The views of a scene show one set of named points, each view turned or mirrored, shifted and resized as a whole, with a little noise and some points left out.
In the rows, zero is written as 100.

Scene 1
View 1
mamez: 116; 83; 146; 138; 85; 91; 129; 100; 87; 129; 122; 93; 81; 50; 50; 102; 90; 143; 73; 57; 110; 97; 116; 117
Let: 114; 79; 100; 138; 96; 97; 98; 97; 79; 85; 119; 109; 103; 91; 93; 90; 70; 155; 97; 63; 121; 87; 140; 73
galon: 133; 75; 110; 83; 115; 100; 81; 99; 101; 101; 115; 102; 103; 113; 90; 79; 98; 127; 100; 92; 115; 108; 142; 55
nulo: 147; 82; 187; 109; 76; 107; 137; 108; 95; 170; 126; 85; 96; 40; 32; 80; 127; 125; 51; 58; 101; 118; 139; 125
fetad: 93; 101; 75; 105; 125; 99; 61; 99; 96; 78; 99; 103; 112; 134; 121; 76; 100; 124; 113; 95; 131; 98; 117; 56
Mun: 80; 82; 90; 118; 118; 97; 94; 96; 93; 81; 117; 105; 57; 114; 72; 116; 80; 130; 104; 92; 137; 83; 107; 82
Totep: 115; 90; 120; 123; 101; 87; 104; 95; 92; 120; 114; 94; 92; 78; 78; 90; 95; 133; 87; 72; 108; 102; 108; 96
zosu: 107; 76; 109; 88; 112; 118; 75; 105; 93; 91; 115; 106; 101; 129; 88; 80; 102; 122; 96; 90; 145; 97; 158; 62
zusu: 104; 99; 74; 116; 123; 88; 67; 94; 92; 78; 100; 102; 111; 120; 122; 79; 90; 137; 111; 88; 117; 100; 117; 55
Ful: 112; 104; 112; 101; 114; 97; 86; 98; 99; 118; 105; 89; 103; 102; 91; 79; 121; 115; 89; 90; 118; 111; 107; 87
furut: 129; 101; 115; 135; 96; 89; 94; 98; 84; 113; 106; 98; 131; 75; 107; 65; 97; 146; 84; 60; 102; 107; 125; 85
sonu: 102; 105; 62; 117; 124; 86; 55; 90; 94; 72; 95; 104; 123; 127; 137; 74; 92; 135; 118; 88; 113; 98; 115; 49
sogo: 147; 94; 97; 119; 111; 73; 83; 89; 93; 101; 103; 99; 124; 87; 122; 66; 85; 149; 104; 74; 81; 108; 123; 58
Kat: 151; 121; 118; 136; 102; 56; 105; 86; 97; 138; 95; 77; 131; 46; 111; 61; 112; 144; 85; 61; 56; 123; 78; 100
lebu: 111; 107; 134; 103; 106; 100; 99; 102; 99; 138; 105; 85; 108; 83; 79; 73; 133; 113; 76; 79; 113; 115; 105; 108
Vime: 67; 96; 136; 105; 104; 118; 109; 109; 99; 130; 119; 88; 56; 96; 37; 109; 125; 101; 73; 88; 151; 96; 102; 130
Fupar: 129; 75; 118; 97; 106; 101; 87; 100; 96; 101; 119; 105; 103; 106; 85; 81; 93; 132; 95; 85; 121; 106; 152; 62
mipen: 143; 62; 93; 106; 115; 78; 89; 86; 95; 81; 122; 106; 88; 98; 98; 97; 61; 151; 115; 82; 94; 96; 137; 45
tetub: 101; 93; 117; 110; 102; 114; 86; 106; 90; 110; 109; 100; 111; 103; 84; 75; 112; 124; 81; 76; 138; 100; 138; 85
View 2
sonu: 117; 117; 74; 102; 91; 126; 103; 105; 118; 100; 138; 116; 91; 108; 113; 84; 106; 85; 88; 83; 74; 91; 95; 99
mipen: 87; 108; 95; 107; 77; 123; 106; 108; 120; 92; 107; 93; 106; 118; 108; 90; 95; 87; 90; 95; 77; 100; 116; 101
mamez: 72; 88; 116; 84; 107; 106; 110; 123; 83; 88; 106; 63; 99; 107; 117; 105; 79; 97; 92; 82; 101; 102; 119; 96
Mun: 109; 89; 92; 109; 85; 109; 124; 108; 109; 95; 124; 82; 95; 95; 104; 107; 80; 79; 88; 69; 78; 91; 106; 92
tetub: 106; 106; 97; 87; 108; 113; 122; 109; 96; 97; 112; 94; 100; 114; 100; 87; 92; 86; 90; 73; 99; 104; 107; 90
furut: 87; 113; 95; 81; 113; 121; 100; 119; 96; 93; 122; 97; 96; 117; 118; 85; 99; 96; 94; 92; 98; 101; 105; 100
galon: 103; 110; 96; 99; 87; 119; 115; 101; 112; 91; 105; 99; 107; 118; 100; 79; 98; 89; 86; 79; 84; 106; 111; 92
Kat: 78; 109; 102; 70; 108; 123; 82; 124; 83; 82; 123; 89; 92; 108; 147; 74; 107; 125; 86; 86; 89; 102; 108; 108
lebu: 101; 101; 107; 76; 109; 109; 114; 110; 84; 84; 109; 85; 100; 106; 117; 77; 94; 107; 82; 62; 98; 107; 109; 92
nulo: 68; 94; 133; 65; 116; 103; 116; 119; 69; 81; 80; 65; 112; 121; 112; 83; 84; 111; 89; 77; 115; 119; 128; 92
Fupar: 97; 110; 97; 97; 94; 118; 116; 107; 111; 95; 105; 96; 106; 121; 100; 85; 95; 85; 90; 84; 89; 103; 111; 94
zosu: 113; 109; 91; 101; 94; 115; 127; 99; 113; 98; 110; 100; 105; 116; 88; 87; 94; 75; 90; 75; 91; 104; 108; 90
Totep: 89; 98; 104; 89; 99; 112; 109; 115; 94; 89; 113; 81; 98; 105; 119; 92; 89; 98; 89; 76; 91; 100; 110; 96
Let: 89; 105; 93; 100; 100; 117; 111; 119; 108; 100; 120; 92; 96; 115; 107; 103; 88; 77; 98; 96; 91; 95; 108; 99
Vime: 108; 79; 112; 87; 106; 96; 137; 107; 78; 88; 109; 65; 97; 95; 103; 99; 76; 94; 82; 46; 99; 102; 111; 83
Ful: 109; 102; 98; 86; 99; 114; 115; 105; 95; 90; 114; 92; 100; 105; 112; 78; 98; 99; 82; 64; 89; 103; 106; 92
zusu: 115; 107; 77; 103; 91; 122; 106; 108; 116; 98; 139; 107; 89; 102; 115; 89; 100; 86; 87; 77; 75; 89; 97; 99
sogo: 90; 118; 90; 91; 93; 127; 92; 113; 111; 92; 121; 104; 100; 118; 124; 82; 107; 99; 89; 96; 80; 100; 107; 106
View 3
Let: 72; 85; 110; 95; 80; 65; 83; 108; 108; 111; 114; 109; 83; 109; 109; 101; 93; 77; 94; 79; 126; 120; 84; 77
Fupar: 85; 92; 108; 110; 87; 74; 91; 100; 100; 119; 112; 111; 105; 85; 113; 110; 78; 80; 85; 84; 123; 123; 99; 75
galon: 91; 96; 108; 113; 85; 78; 93; 99; 100; 122; 117; 107; 111; 74; 109; 114; 79; 78; 76; 82; 125; 119; 103; 74
Mun: 76; 64; 113; 89; 54; 98; 95; 126; 95; 111; 129; 101; 97; 86; 96; 111; 103; 85; 82; 61; 131; 119; 91; 76
sogo: 89; 121; 112; 104; 92; 57; 87; 89; 116; 131; 120; 101; 86; 91; 123; 108; 100; 77; 75; 87; 114; 106; 83; 93
fetad: 101; 93; 111; 96; 74; 73; 108; 98; 101; 127; 121; 99; 105; 73; 94; 121; 119; 56; 70; 65; 129; 136; 88; 84
mamez: 55; 81; 122; 91; 83; 97; 81; 108; 112; 110; 120; 110; 86; 114; 101; 107; 66; 132; 108; 102; 120; 94; 79; 92
zusu: 97; 100; 112; 94; 76; 68; 100; 100; 107; 128; 123; 99; 95; 81; 103; 116; 121; 59; 72; 69; 125; 127; 86; 85
Vime: 68; 51; 125; 87; 66; 132; 108; 114; 96; 110; 117; 105; 118; 82; 72; 128; 72; 132; 104; 90; 134; 118; 85; 90
zosu: 93; 79; 108; 109; 83; 81; 99; 104; 95; 114; 108; 110; 117; 78; 97; 115; 84; 68; 83; 75; 134; 140; 104; 68
lebu: 83; 97; 123; 96; 88; 102; 105; 88; 110; 126; 114; 105; 112; 82; 88; 130; 78; 120; 91; 106; 125; 110; 80; 104
Totep: 70; 85; 119; 95; 76; 99; 91; 105; 107; 118; 124; 104; 94; 94; 101; 115; 80; 116; 93; 89; 121; 100; 83; 94
mipen: 81; 100; 106; 112; 80; 68; 79; 110; 103; 120; 124; 104; 92; 84; 129; 98; 82; 78; 73; 76; 115; 106; 102; 73
Ful: 89; 94; 118; 98; 83; 95; 104; 95; 106; 128; 119; 102; 111; 75; 94; 127; 91; 100; 81; 90; 125; 118; 85; 94
Kat: 79; 135; 124; 92; 97; 76; 91; 77; 129; 141; 125; 95; 78; 96; 114; 119; 98; 121; 84; 113; 108; 81; 62; 122
tetub: 83; 83; 117; 99; 89; 86; 101; 96; 104; 115; 106; 112; 109; 90; 89; 122; 81; 91; 96; 90; 135; 132; 89; 85
View 4
mamez: 131; 115; 109; 88; 76; 87; 88; 98; 86; 103; 86; 98; 91; 104; 85; 92; 73; 113; 102; 112; 110; 103; 109; 82
Totep: 118; 107; 121; 88; 86; 104; 87; 99; 95; 107; 90; 94; 83; 102; 94; 96; 86; 108; 102; 99; 106; 102; 99; 89
Vime: 128; 112; 145; 95; 81; 95; 93; 106; 107; 103; 90; 86; 94; 116; 103; 63; 99; 125; 89; 119; 109; 119; 123; 75
sogo: 102; 98; 116; 79; 91; 118; 84; 96; 90; 110; 92; 94; 70; 94; 97; 122; 94; 95; 109; 82; 105; 89; 78; 108
nulo: 127; 133; 124; 63; 85; 70; 99; 109; 76; 82; 107; 104; 79; 115; 75; 90; 64; 121; 98; 118; 129; 103; 116; 79
lebu: 115; 115; 133; 80; 94; 104; 98; 107; 98; 96; 105; 95; 75; 108; 90; 88; 101; 116; 98; 103; 118; 100; 102; 86
zosu: 103; 92; 164; 77; 78; 108; 77; 99; 90; 117; 77; 71; 82; 108; 128; 112; 105; 104; 98; 98; 100; 117; 105; 111
tetub: 112; 103; 142; 77; 81; 102; 91; 97; 90; 104; 90; 83; 80; 105; 104; 103; 108; 111; 100; 107; 111; 103; 104; 100
Kat: 115; 114; 92; 87; 102; 114; 98; 101; 98; 96; 111; 110; 68; 93; 69; 104; 89; 105; 107; 87; 117; 78; 76; 86
furut: 113; 104; 115; 78; 85; 108; 92; 92; 87; 104; 96; 93; 77; 94; 89; 116; 102; 104; 108; 101; 111; 86; 88; 105
Ful: 109; 104; 140; 85; 94; 110; 92; 104; 102; 104; 98; 88; 74; 105; 102; 94; 104; 110; 99; 94; 109; 103; 97; 93
fetad: 100; 87; 146; 90; 89; 130; 84; 95; 103; 119; 85; 76; 76; 98; 119; 109; 123; 102; 101; 86; 98; 102; 89; 110
sonu: 98; 84; 134; 90; 89; 134; 82; 91; 103; 121; 84; 81; 75; 91; 114; 118; 122; 96; 107; 79; 96; 95; 80; 113
zusu: 103; 88; 134; 90; 88; 128; 82; 94; 101; 119; 85; 82; 78; 95; 112; 113; 114; 98; 105; 84; 97; 99; 86; 108
Mun: 119; 92; 137; 102; 75; 110; 75; 97; 106; 124; 72; 80; 94; 104; 119; 91; 96; 106; 100; 98; 90; 117; 105; 92

In a view up to two points have been moved. Name them for each view, in the order of its rows, or write -.
view 1 | mipen
view 2 | zusu
view 3 | Totep
view 4 | zosu
